Each row is a point on a tangle of strands that fork, close into loops and nearly touch. The rows are in no order.
Two points are linked if the straight distance between their rows is under 67.5. Some points are linked to none.
<1641>: [  3   0   4  -3  31  -2 -23  11  -1   0   8   8  -8  13  10   8  -5 -12
  14 -24  -3   4   0  -9 -11  -7  -3  -5]
<5>: [ 31   2  -7 -22  20   8   2   6  25  32   3   5   9 -18 -12   3  27   1
  15  18  13  -3   6  -5 -16  17 -15  19]
<605>: [ -1   1 -20  17 -46   1  11  -9 -11  14   5  -3  25 -10 -19  15   2  11
 -27  27   2  12 -19   7  16  17   6  -2]
<1291>: [ 15   5  35 -15  37   4  -8 -38  16  -7 -26  24 -39 -23  11  13  15 -16
  40 -48  -8  -6  32 -20   2 -40  18   4]
<995>: [ 15 -23   1  10  35  20  -8  -3  -2 -35  28 -11  -9  18   4 -40  18  16
  15  19 -11  17  23 -20 -28   5  20  -1]
<595>: [-29  -4 -53   8 -14 -10   1  11   9  -5   3 -29  19   1 -18 -14  10   1
 -17  14  18 -13 -18   2   5  16  -3  19]
<1688>: [  7 -11  27   4  58  -1  22   3 -16  34 -20  52 -17 -18  18   0 -16   3
  27 -43 -13  -3  23 -12  -4 -22  -4   2]
<4>: [-12   0  -2 -23  -2 -13   0  14  18  19 -12   7  16 -14  -8  47 -10 -41
  11  -2   6  -5 -21   0   1 -11 -17  15]
<253>: [-35 -14  -1  32  25 -24  12  14   9   3  18  14  37  -4   5  13 -13   6
  -7  -5  -9  26 -30  18   0   0 -17 -10]
<90>: [ 38  21  32  10 -26  10   8 -24 -28  52 -13  25 -24 -23  -9  11   3   6
  21 -48  -5 -15  10  -2  14  10  13  -9]
<203>: [ 19  11  -2  14 -40   1   9   9 -25  18   8 -11 -18  -6 -18 -11  23  -1
  -8  -7   5   0  -9  -2   0  21  24  -7]
<1477>: [ 41  -7  12 -12 -16   0  -3   4  19 -13   9   7  16 -11  -1  21  -3  20
  -6  37  -9  18   2   7  -6  -3  -7 -11]
<189>: [-17   4 -26   3 -60 -15   0   6 -11 -29 -17 -19  13 -15 -21  18 -19  13
 -33  13   1  -5 -11  21  26  -9  14  -9]
<376>: [-20  -2   6 -21 -11 -28  -7  13  17 -62 -20 -38  18  26  16  -8 -35   2
  -4  12  -6 -14 -15  21  14 -10 -12 -10]
<814>: [  8   6  17  -1  15  12  13 -24  -6  64  -4  27   4 -11  -3  38 -13 -24
  24 -37   1  -3  -3  -9  18   2  -7   9]
<1468>: [ 10  15  12  10 -15  14  24  -9  -1  38   8   5   7 -18 -10  13  10  18
 -13  -7  -1   8   8  -7  -3   3   5  -7]
<3>: [-38  29  27  15 -15  -7  33 -10  -7  37  -3  15  22 -25 -10  41   5  -1
 -11 -27  -5   6 -20   8  -1  -8   5 -10]
<467>: [-34   4  -7  29   6 -18  14   2   6  13  13   7  38 -13  -5  11  -2  17
 -19   0  -1  14 -32  21   3  10  -6 -12]
<1682>: [  9   6  18   0  -7  -7   4  15  10 -41  13 -22 -15   4   9  -5  -2  28
 -10  -1  -8   7  16  -3 -13 -15  13 -20]
<597>: [ -1 -10 -17  23 -49 -12  12  -1 -16   4  13 -10  14 -13 -24  -3  14  -1
 -20  21   3  13 -37  23  15  39  11  -1]
<851>: [ 34   4  25  16 -15  19  23 -22  -2  36  21   5  17 -31 -19   4  24  21
  19 -18 -12  13   8 -14 -16   9  19  -6]
<1530>: [  3 -27  11  -4  30  -2  -2   6   3 -66   7  -2  16  31  30 -12 -27  -5
  17  39 -28  12   3   9   5   9 -21  -7]
<886>: [ 29  13  21  -7  -3  11 -45  -8 -17 -17   0   0 -36   9  -3  -3  21  -7
  18 -26  -2  -9   8 -11  -8  -7  22 -14]
<759>: [ 13 -25 -14  34  48  -1  -2  10   2  14  30  16   8   7  10 -27   7  20
  15  -5  -6  20  -6  -1  -6  28 -14  -3]
<178>: [ 13   6   3 -31  -9  -9 -24  15  11 -38  -2 -37   6  17  -2  -9   5 -20
  18  23   2 -20 -23  11 -10  14 -13   8]
<184>: [-21  15 -11  -5  25  -8  10  14  13  34 -33  29  14 -18   8  21 -20  -2
  -9  -1  14  -2   8   0   3 -16 -24   3]
<437>: [-23  32 -33  -4 -44   9  21   4  -2  19 -37  -7   7 -27 -18  16  -1   8
 -25  19  14 -15  13  -3   9  -2  -1   4]
<425>: [ 32  25  24  19 -40   7  17 -12 -44  57  -2  18 -13 -19 -16  -3  15   3
   8 -26  -3   0 -12  13   8  31  12 -11]
<1009>: [ 30   3   1  -3 -18  31  -1 -23 -14  47  14   7  -4  -5 -16  17  15 -24
  17 -19   1  -3   4 -19   3  16   9  10]
<664>: [  7 -44  -3  11  22  21   0  -5 -17 -49  16   7 -12  32  16 -28  -1  11
 -10  53 -18  20  19  -2  -2   0  13  -8]
<1595>: [  3 -20 -24  20  52  -4   3  19  -2  25   8  26  11   2  16 -22   2  18
  -5  13  -1  14   3   6  -5  18 -27   0]
<863>: [ 17 -12 -17 -22  -4  18 -22 -16   3  -9   1   5   6  13  -2   4   1   0
 -20  42  10   8  11  -9  -4  -6   1   4]
<1573>: [  3  -7  40  -7  39  15 -29 -42  -2 -17 -12  24 -34 -16  10   6  20 -26
  47 -34 -16   1  37 -25  -6 -45  11   3]
<893>: [ 35  20  24   3 -34  14  -4 -34 -18  33 -19  32 -38  -2   6  23   2  -5
   1 -45  -6 -14  21 -13  20  -6  14  -5]
<1708>: [ 20  17 -12  20  -6   2 -12  -5 -26  49 -14  20  -7   8   1  -1  -8  17
 -16 -12  13  -6  -5   9  16  25   0 -17]
<584>: [-15   6  42  -8   3 -41  16  27  30 -38  -1 -17  39   2   6  19 -26  -2
  22   5 -14   2 -31  20 -12  -7 -17 -12]
<392>: [-28  14 -21   2 -50 -26   4  21 -19 -11 -14 -21   0 -15 -17  14  -5  -9
 -24  -5  -1  -8 -19  16  13  -4  10  -3]
<1010>: [-28  11 -14  19 -24 -24  11   7 -26  25  -2  11  27 -24 -23  13  20 -28
  -2  -2   3   6 -51  31   9  33 -10   8]
<1137>: [ -2  25  -4  -1   3  24 -24 -22 -25  30 -19  10 -41  14   3 -17  17  -3
 -13 -22  23 -28  19 -12   6  -7  17  -7]
<1378>: [-11   7  20 -44  -4  -8 -12   4  18 -56 -13 -11   3  10  13  14 -14 -13
  -5  27  -9  -7  15  -2 -12 -36 -16   7]
<740>: [ 39  -6  20  27  14   0  17   8   6   5  16  14   5 -21   4 -20  12  53
  -2  10 -13  28  13   6 -14   9  12 -30]
<49>: [-26   5 -39  28 -23   1   8   4 -13   9  12 -29   2   9 -15 -11   5   9
 -26  -6  14  -5 -12  -4   8  19  18   5]
<183>: [ 14  10  -6  15 -11 -11 -29  12 -32  17   2   2 -28  17  -1  -2   4 -16
   3 -40   6  -8 -24   5  11  18  11 -17]
<1023>: [ 36  -1  12 -20  27  10  -6   8  26   1  10  -4   9 -21  -7   3  19   5
  33  11  -9  13  17 -16 -30   9  -1   9]
<564>: [  6  27  27  -5  17   6  40 -40  10  42 -40  16 -43 -12  17  16  -9  -3
  14 -48   9 -26  30  -8  25 -25   7   5]
<1117>: [-26   0  -7  22  -1 -28  -9  27   8 -25   0 -19  -6   9  13  -8 -20  22
 -24 -10   6  -2 -19  19   9   0   7 -28]
<391>: [ 43  -7  27   7   3  25  11 -29  -7  30  11  20   1 -34  -1   3   4  25
  27 -29 -20  12  37 -22 -12  -4  19  -4]
<1254>: [  3  12   0  12 -35   1   6  -4 -10  23   0   6   9 -11  -7  27  -3  14
 -27   2   0  10  -7   6  12   2   6 -13]
<1566>: [-31  36  -5  21 -35   5  38   0 -32  52 -18  -4  -8 -21 -21  -8  18 -14
  -1 -14   7  -4 -14   9   6  35  -3  12]
<646>: [-15  -1  28  10  39 -19 -30  14 -10 -48  -8  22 -21  39  25  -1 -18 -14
  15 -18 -14   7  -2  -4 -10 -26  -3 -14]
<1399>: [  0  17  23   8  -1  25  44 -17  -3  48  -7  19  -7 -21   6   6  -2  29
 -10 -11  -3   3  39 -15  -2 -11   0  -5]
<559>: [  8 -15   3   6  17  31 -10 -22  -7  10  29  -8  -7  -8   1 -21  14  -2
  35 -40 -11   0  28 -36 -28  -9  22   2]
<267>: [ -4  -8 -20 -33 -36  -1 -12  -2  17 -50 -25 -26  20   1  -3  -1 -24  12
 -23  39  -3  -8   2  13   9 -29 -11   7]
<896>: [ 45  -4  26 -27 -38   0   0   0  20 -28  11 -15  14  -6  -8  27  -1   9
   7  36 -14  15   4   4  -7  -3   6  -7]
<781>: [ -1   5 -12   8  19   4 -52  -7 -29   9  -4  27 -25  29  12  -5  -8  -5
 -17 -21  11  -3  -1   0  12  -6  -1 -16]
<1274>: [-21 -13 -47   1 -15  -8  -5  10  21 -27  -6 -31  23  -5  -9 -21 -11  18
 -17  29  13 -11 -16  13   8   4  -6  11]
<736>: [ 15  -6  11 -17  33   3 -16   7  11 -44   5  -1  10  17  17  -7  -9  -6
  18  34 -12   7  10  -1 -13   0 -18  -4]
<900>: [ 10  -5  21  14  42   5  -5 -10 -16  29   1  31 -14 -11  13 -12 -10   0
  36 -64  -9 -10  24 -16  -9 -16   8  -5]
<1376>: [-19  -9  27  27  21 -30   4  20  10 -12  21  10  25   5   4  17 -21   1
  13 -19 -16  26 -32  17  -6  -4 -10 -21]
<1728>: [  0  18  19 -13  34  -8   2   7   9  20 -34  40 -28  -8  19  17  -6  -1
   0 -27  10  -9  21  -6   4 -26  -4  -4]
<191>: [ 30   2  11 -29  27   9 -22   6  21 -16   1   2   3  -1   5   8   7 -11
  25  21  -4   5  13 -10 -21  -3 -14   3]
<807>: [ 29   7   6 -19  -8  26  -7 -21  -3  26  -4  11 -20  -5  -4  18  15  -8
   1  -8   6  -8  23 -18   2  -6  13   4]
<142>: [ -3 -26 -20 -11 -61 -15  17   7   3 -37   0 -48  10   8 -24 -28   4  -2
 -14  38   1  -2 -23  21  14  20  22  19]
<281>: [-37 -13  -5  -2  -1 -12 -15   6  -1 -44  26 -46  -2  43  -1  -5 -18 -11
 -11 -12  -7  -4  -6   6   4  -6  13   1]
<659>: [ 15   3 -14  -1  14  28   4 -13 -13  38  -5  25  -4   5   6 -10  -2  15
 -19  15   7   7  32 -17  -1   5  -3   3]
<1297>: [-48  18  14   8  -6  -8  38   4   9  29  -6   5  16 -26  -3  39  -6  -1
 -14 -22   1   4   2  -9  -4 -24  -2   0]
<1442>: [ -9  -1 -21  -8  43 -17 -25  29  20  -8  -5  -2   6  11  16 -23  -5  -4
   5  15  17  -9 -18   8 -11   5 -29   3]
<928>: [  5 -20 -10  27 -25 -12  -7   5   2  -9  23 -18   7   4 -14 -10   3   8
  -7  11   5  10 -41  25  20  41   9  -8]
<1229>: [-48 -16  -9   7 -25 -37  13  16  22 -33   3 -46  34  -9 -16 -15   0   3
   1   7  -4  -7 -53  46  13  18 -11   8]
<34>: [-14 -10   2   1  -4 -12  22   4  27  -7  29 -18  45 -15 -16  18  15   8
   0  20  -7  10 -22  13 -14   6 -17  17]
<706>: [-10  -2   6 -32 -15  -9 -17   0  10 -57  -7 -30   4  23   5   3 -16   0
 -12  26  -6  -9   7   9   1 -22  -5   1]
<244>: [-32  13 -10 -16 -15  -8 -21  10 -15 -12  -4 -16 -24  11  -7  22   2 -38
 -10 -25   7 -19 -10  -6   4 -18  11   9]
<213>: [-10 -37  15   7  15  -2   3   1   4 -70  12 -17   5  37  24 -23 -31   5
   1  31 -25  11  11  15  18  15   0 -13]
<540>: [ -1   8  13   9  13 -13  -5  14  -2  28   4  17  -1   1   2  20  -8  -7
   7 -39   0   2 -10  -2  -1  -8   0 -11]
<749>: [  4  19  27  -5  28  -7  -4   2   1   1 -30  44 -42  -8  25   1   2  12
 -13 -36  -3  -8  36 -10   2 -37   6  -7]
<190>: [ -7  -5 -18  -6 -13   2  19   3  22  10  26 -19  28 -13 -18  12  22   0
  -5  25   5   5  -9  -6 -14   7 -11  25]
<338>: [-15   2  10 -32  18  -8 -26   3   8 -46 -26  23  -5  11  20  16 -11 -17
  -8  27  -5  -3  13  -1  -7 -44 -26   4]
<119>: [-30   2  20   9  20 -28  25  42  17 -28   4  -6   2  -3  14   0 -13  15
  -4 -15 -13   9   0   5 -23 -26  -2 -18]
<611>: [ 31 -15  11  -1  -4 -16  -7   5  32 -39  14 -33  29  19   1 -17   1   1
  39  30   1  -6 -35  20   8  53 -16   7]
<702>: [ 21  -8 -32 -30 -21  13 -23  -5  10 -11  -9  -6  14   1  -9  -2   2  -7
 -16  56  16  -4  -5  -1  -1  -4  -3  13]
<591>: [ 18   5  14  -4  23  29  13 -41 -12  65  -9  33  -8  -1   5  20 -21 -12
  20 -25   1  -7  23 -12  21   6 -13  14]
<1662>: [ 17 -11   3 -26  -3  15 -15  -9   2 -43   5   0  -5  13   4  -8   0   7
 -19  51  -1  10  24  -7 -13 -20   8  -2]
<39>: [ 25 -11  -4  -3   7  -4 -26   6  16 -28  19 -28  12  28  -4 -12   2  -8
  20  21   2  -1 -23   9  -2  31  -8   4]
<1476>: [  7  -6 -21  14  39   9   9   9 -10  29  -4  27   0   0  13 -26   0  28
 -21  14   0  10  21  -3  -4  10 -15  -6]
<621>: [ 23  -8  -1   5  -3  35  -4 -33 -13  37  25  -2  -7  -1 -14  -6  17 -17
  34 -39  -2 -10  12 -31 -11   8  21  11]
<1174>: [-36   2  -2 -11   3  -3 -22   4  -7 -31  15 -29 -15  25  -1   4   0 -20
 -10 -17   4 -10   1 -10  -7 -21  11   3]
<1698>: [-17   4 -20 -10  18 -12  -6  16  13  27 -13  15  18 -10  -1  27 -18 -22
   1   0  14  -3 -15   0   3  -7 -22   9]
<553>: [-11  19   4 -17  40  -6  21   0  14  47 -44  31 -10 -18  10  23 -15 -10
   1 -14  21 -15  15  -5   9 -15 -15   8]
<1323>: [ -7   7 -16   9  22  16 -38 -13 -28  10  -6  15 -24  22   9 -24   5   8
 -26  -4  23  -9  15  -8   6  -5   9 -14]
<854>: [ 10 -20  -7  24  38  19 -12 -10 -27  31  23  30  -1  15  13 -10 -12  -1
  13 -32 -12  12  14 -15  -1   3  -7  -5]
<901>: [-12  -2  36   9   3 -35  12  15  32 -33  15 -24  45   1  -3   4  -2   0
  26   9 -11   4 -50  37  -7  24 -12 -10]
<1438>: [-16  20  12   1 -20  -1  32  -8  -2  45   4  12  25 -31 -17  38  22 -17
   3  -7  -3   5 -23  12   0  11  -8   6]
<277>: [ -8  -6 -28 -20 -59  -9  14  13 -16 -24   2 -39  -3  -5 -31 -15  11 -20
 -19  26   6  -6  -9   4  -3   9  20  23]
<241>: [ 16  13  22  -1   6  35  25 -38 -16  41 -19  34 -29  -2  16  -1 -10  20
  -4 -18  -1  -6  50 -21  10 -14   6   2]
<165>: [-15 -38  -6  23  24   0  29  20   4 -26  38 -10  16   6   7 -13   1  14
   4  14 -27  26   8  -3 -12   4  -9   5]
<313>: [  6  27  -4  21  -5 -15  -3   8 -26  59 -17  18   2 -12  -9   2   4   7
  -5 -15  12  -8 -28  25  15  33 -11 -15]
<1289>: [ 15  -2   3  27 -26 -20 -11  21 -14 -13  17 -23 -13   6  -8 -13  11  -1
   5 -15   0   3 -40  24  12  36  19 -22]
<1074>: [  2  14  14  -5   0  -3  22  -1   1  57 -11  13   3 -24 -12  34  12 -33
  23 -27   8  -8 -16   1   7  10  -5  11]
<579>: [-11  18  -1 -29   1  15  15 -22   2  17 -22  -9 -36 -14   0  29  25 -46
   9 -19  17 -23  13 -17  14 -20  13  12]
<623>: [ 23  11  -4  10   7  -1 -43   2 -29  29  -6  25 -23  18   5   3  -5  -5
  -3 -33  11 -10 -11   4  15  11   5 -18]
<326>: [-32 -24   7   5  19  -8  -9   2  -1 -64  20 -34  -3  48  14 -23 -24   1
  -6   6 -16   6   8   8   9   0   8 -10]
<1160>: [-12   7  -9   9  -8 -30  -5  34  19 -19  -4 -27   4  -6   5 -20  -3  18
 -10   5   9 -11 -33  28   4  11  -2 -19]
<65>: [ 12   1 -10  15 -31  -9 -10  19 -36   0  17 -17 -23   7 -14 -18  15 -23
   0 -17   4   1 -28  10  10  32  17  -8]
<737>: [ 25  -9  21  -9   3   9   4   4   2 -45  10   3 -13   4  10  -2   4  21
  -1  24 -22  22  37 -14 -19 -24  14 -10]
<729>: [  7  17 -17   6   3  25  19 -17  -4  55 -12  12   6   4  -7 -12   0  27
 -18  22  17   0  22 -14  -2  20  -6  12]
<1525>: [ 32 -20  17  12  10  32   6 -24 -23  16  12  34  -9 -13   9  -4  -1  15
  19 -25 -25  14  45 -25 -13 -16  11  -6]
<268>: [ 31 -10 -13  -1 -15   8  -4   4   5  -1  29 -21   0  11 -22 -13  31  -6
  15  15   9   2 -12 -11 -18  28  17  19]
<1542>: [ 21 -35  -5   9  24  17 -10  -7   7 -40  27  -5   1  31   7 -32   3  14
   4  43  -4  22   8  -9  -7  17  16   1]
<205>: [ -1 -15 -15  21  10  19  13  -6  -4  16  38  -2   8  10   0 -11   6  14
  -7  -9  -2  15  13 -23 -12   5   6   4]
<419>: [ 35 -13  -6   2  -7   5   4   1  13   5   1  20  19 -13   6  -2  -6  32
 -22  49   0  24   6   7  -2   8  -8 -14]
<1578>: [ -2   4  -2 -44  -7  -9 -17  16  21 -10 -16  -7   8  -5  -1  36  -5 -43
  13  16   7 -12 -17   1  -5 -16 -24  20]
<1051>: [  6  -8 -31   0 -21  15  22 -12  13  25  19 -10  24   1 -24   3  24   2
  -6  30  18   5  -1 -21 -11  19   0  36]
<381>: [  2  -6  35   5  39  13 -42 -27 -21 -12  -7  39 -35  -2  14 -14  15 -12
  31 -35 -14   1  30 -18  -6 -38   6  -5]
<1444>: [-26  10 -11  19  -6 -30   4  14  -1  19   2   1  32 -16 -15  12  12  -9
  -2  -5   6   2 -56  31   1  21 -11  -1]
<1251>: [ 19  -6   5  18  28  22  -4 -23 -23  52  14  27  -3  -1   7 -18  -9   7
  28 -49  -3  -6  18 -16  -3   9   0   0]
<757>: [-14 -41 -19  -1 -23  -8   6  -4  41 -41  -4 -47  31  12  -6 -38  -9  18
   5  35  10  -9 -39  28  26  31 -15  30]
<1248>: [-24 -32   4   8  17  -9  34  16  23 -43  39 -30  25  15   1  -8  -3   8
   6  16 -28  19   4   3 -15   2 -10  15]
<1664>: [  1 -21  15  10  -6 -26   9   3  40 -34  19 -28  44   1  -5 -11  12   9
  27  26   0   2 -55  37   6  44 -25  12]
<194>: [ 15  17  27 -11  29   1  20 -45  13  19 -39  30 -47 -15  18  14   7 -11
  20 -50   2 -21  30 -14  23 -42  15   5]
<921>: [-17  11 -19 -21 -25  -7  10  14  -5  21 -16  -4   0 -25 -15  30   6 -52
   6   2   8 -10 -13   0  10   2 -11  18]
<1169>: [ 10  19   5 -18   4  13   9  -6   6  30 -14   1 -28 -14   1  13  18 -16
   7 -20  14 -19  19 -16   2  -8  12   3]
<1418>: [  1 -36  16   8   8  12 -17 -14 -19 -64  13   2 -14  42  17 -12 -15   4
 -10  35 -21  22  18   5  13  -5  11 -13]
<1657>: [  6  -1   8   0  11  28  -3 -13  -6  -1  23 -10 -20   0   2 -26  20  10
   6 -28   3  -2  30 -32 -26 -15  29  -4]
<454>: [-27 -13 -40   9  12  -6  -6  13   9 -31   2 -23   1  10   5 -33 -11  26
 -33  24  14   0   4   3   3   0   4  -1]
<1639>: [ -1  -1  -1  -7  37 -20  -3  34  24  -4  -9  13  20  -3  18  -5 -14   4
   8  18   0   5 -12  11 -16  -6 -34  -7]
<996>: [-19  -6  -4  -2  47 -13  20  38   9  17 -17  37   8 -13  18   5 -16  -3
   1   7  -6   9   6   1 -14 -20 -25   0]
<868>: [-21  -3   6  -8   0 -30  -7  23  20 -39  -5 -23  22  17  12   5 -34  -4
   3   6  -6  -4 -28  19   3  -7 -17 -10]
<1696>: [ -6 -22 -13   9  23   8   4   9  -3 -11  29   1   4  10   6  -8  -2   5
 -10   8 -15  20  14 -13 -11  -3  -5   2]
<1577>: [-35 -16 -20  28  15 -13   4  24   5 -27   8 -12  -1   6  17 -23 -22  28
 -27   3  -3   9   1  14   7  -1   2 -19]
<1270>: [ 10  -7   2  10  24  20 -13  -5  -6 -20  32 -17 -18  15   0 -44  21  20
   8  -8   1   6  22 -24 -30  -5  30  -8]
<696>: [ -9   1  -7 -25  23  -3 -49   2   4 -37 -24  16   1  14  17  -2 -18 -16
  -5  37   9  -8  -3  12   0 -25 -30  -1]
<956>: [  9   8  30  26  14 -25 -12  17   2   6  13  16  11  -2  -1  19  -9   3
  22 -36 -12  17 -29  14  -5   1   1 -27]
<1042>: [ 17   9 -26 -29   9   3  -2  12  23  28 -15   4  11 -21  -3   1  17  -2
  -4  30  22 -14  -2  -2  -8   9 -25  17]
<1666>: [-37  12  20  11   4 -23  25  24  12   1   8   0  12 -20   1  18  -4  14
 -15 -23  -5  10  -5   5 -16 -25  -1 -14]
<998>: [ -9  -8  20   1  34  -8 -20  12  -4 -33  14   6  -3  27  16   8 -19 -18
  23 -20 -19  11  -1  -9 -13 -17  -3  -8]
<162>: [ 25  12  21  -4   4  41  23 -58 -12  58 -17  24 -27   0   9   7 -20   8
  16 -18   2 -15  39 -11  19  -2  -1  13]
<1153>: [ 20   5 -15  21 -57  -7  21   7 -36  17   5  -1  -6 -13 -25 -23  25 -10
 -15  21  10  18 -22   9   7  42  21  -1]
<793>: [-24   8 -33  -8 -56 -11   5  15 -31 -16  -8 -23 -13  -5 -25  -1   3 -26
 -26   4   3  -9  -6   3  13   8  19  11]
<1571>: [ -4  17   9  -8   5  -3  13  19   9  -6   0  -5 -20 -10  13  -3   9  25
 -18 -10   1  -2  28 -12 -15 -23   9 -14]
<1610>: [-26  35 -15  26 -32  22  22  -8 -31  56 -16 -11 -19   3 -14 -14   3   6
  -6 -22  14 -13   2  -6   5  25   5   4]
<842>: [ -7  -1 -30 -14  28  -3 -38  10   9 -16  -2 -13   0  19   3 -28   5  -8
  -4  23  20 -15 -17   8  -9   7 -15   4]
<1029>: [ 13   6   6 -29  28 -16 -42  15  13 -19 -23  19   4  16  15  15 -19 -25
  22  13   7  -8 -20   8  -6 -10 -28  -5]
<1380>: [ 24 -15   2 -28 -44  -1   0  -1  12 -32  12 -30  16  11 -18  11  -3   1
 -12  41  -8   3  -2   6  -3  -3  12   8]
<292>: [ -3 -38 -21  -4   3  -5  -7  -6  39 -45  10 -38  25  27   7 -40  -9   8
   6  44  12  -7 -24  14  13  29 -17  25]
<732>: [  4  14 -23   6 -24  24  25 -17   3  47  -9   1  21  -5 -19   5  12  13
 -15  37  18   4   9 -13   0  21  -2  23]
<1265>: [-25  18 -32  34 -25  22  13  -9 -24  40   5 -16  -1  17 -13 -13   1  15
 -21 -11  16  -7  -1 -16   5  23  13   1]
<992>: [-37  24 -14 -11 -14   5   2  -5 -14  14 -29  -6 -34  -3  -2  29   5 -44
  -6 -33  17 -22   5 -15  14 -20  11  11]
<653>: [  5   9  29   3  23   3 -36 -13 -15 -19 -11  38 -43  12  18  -8  10   3
  -2 -30 -10  -1  29 -10  -1 -36   9 -13]
<1479>: [  7 -19 -28  -5   7  -6 -28   7  22 -32   8 -31   9  27   1 -37   6   0
   2  34  19  -8 -29  13   3  31  -9  11]
<544>: [-20  18 -31  -4 -17   7   2   1  -1   2 -18  -1   2  -7  -2  12 -13  16
 -36  17  12  -4  22 -10   4 -16   1  -4]
<1379>: [  4 -24 -10 -16 -39  -3   3   0  17 -45   5 -46   9  19 -12 -17 -11  14
 -20  40   0  -3  -9  17  11   7  22   4]
<63>: [ -8  26 -19 -17 -33   2  20   9  -7  31 -30  -6 -10 -29 -14  18  14 -25
  -6   9  17 -13   0   1   9  12  -6  13]
<1108>: [ 19   5 -36 -31 -11   2 -17  12  17   2 -24  -5  13 -13  -4  -8   6  -3
  -7  44  17 -17 -18   9  -5   6 -26  13]
<1377>: [ -3  10  15  -3  17  14   7   0  -1  -1   3   0 -30  -8  11 -15  13  11
  -4 -31   0  -7  40 -25 -18 -32  15 -11]
<946>: [ 16   7  26  -2 -20  29  -1 -35 -11  -5   0  25 -34   1  11   8  14   8
 -12 -27  -9   0  47 -32  -2 -40  27  -8]
<1423>: [ 18  16  27  -3 -18  11  -2 -39   2   6 -16  37 -37  -2  16  31   3  -5
  -8 -49 -11  -7  33 -23  18 -35  17   2]
<1067>: [ 15  -1  18   0   4  36   4 -40 -23  17  -4  36 -30   1  14  -2   3   7
  -7 -19  -5   1  52 -29  -1 -26  14  -2]
<137>: [-31  28 -10  18 -39  -8  26   4 -38  38 -12   9   6 -26 -24   9  13 -32
  -2  -8   4   7 -30  17  11  33  -8   6]
<669>: [  2   4   3 -48 -21 -10  -9  16  17 -32  -5 -35  16   3  -7  15  -1 -35
  18  24  -4 -17 -20   8 -10  -5 -18  24]
<910>: [  5 -17  27  11  46  11 -21 -24 -30   6 -14  50 -32  -6  23 -19  -1  -6
  35 -52 -20  -8  36 -17  -7 -33  11  -3]
<613>: [-31   5 -22   7 -21 -34   2  26  10 -14  -8 -23  27 -20 -13  -6   0  -1
  -4   6   7 -11 -51  35   8  12 -12   2]
<237>: [-15 -20   2  -8   3 -16  19  10  32 -30  32 -32  37   5  -6   0  -5   7
   3  23 -16  13 -12   9  -9   1 -18  14]
<962>: [ -4  -4 -26 -15 -53  -5  -1   2   8 -37 -20 -16  14 -11 -11  11 -24  23
 -39  32  -4   1   3   9  18 -27   7  -3]

How many points has the smallest loop of links through each point below? Write - if it is on no loop.
<244>: 18
<1571>: 21
<1444>: 14
<178>: 12
<1468>: 7
<597>: 6
<1291>: -

A piece is all that can be reached along the links. How many separate loops has the piece of each point below (a circle has one, a figure eight two, a Y none), and how many tips (points with one link)?
<605>: loops 2, tips 4
<194>: loops 1, tips 7
<1595>: loops 0, tips 2
<1566>: loops 1, tips 2

Name the points in between on the shortest way along the links from the first point to the second, in order.
<842> / <962>: <1479> <39> <611> <1664> <901> <584> <868> <376> <706> <267>
<326> / <737>: <213> <1418> <664> <1542> <995> <1270> <1657> <1377> <1571> <1682>
<1595> / <165>: <1476> <659> <729> <732> <1051> <190> <34> <237> <1248>
<1477> / <901>: <896> <1380> <1379> <142> <277> <793> <392> <189> <962> <267> <706> <376> <868> <584>
<579> / <1270>: <1169> <807> <1009> <621> <559> <1657>
<1657> / <5>: <1377> <1571> <1682> <737> <1662> <863> <702> <1108> <1042>
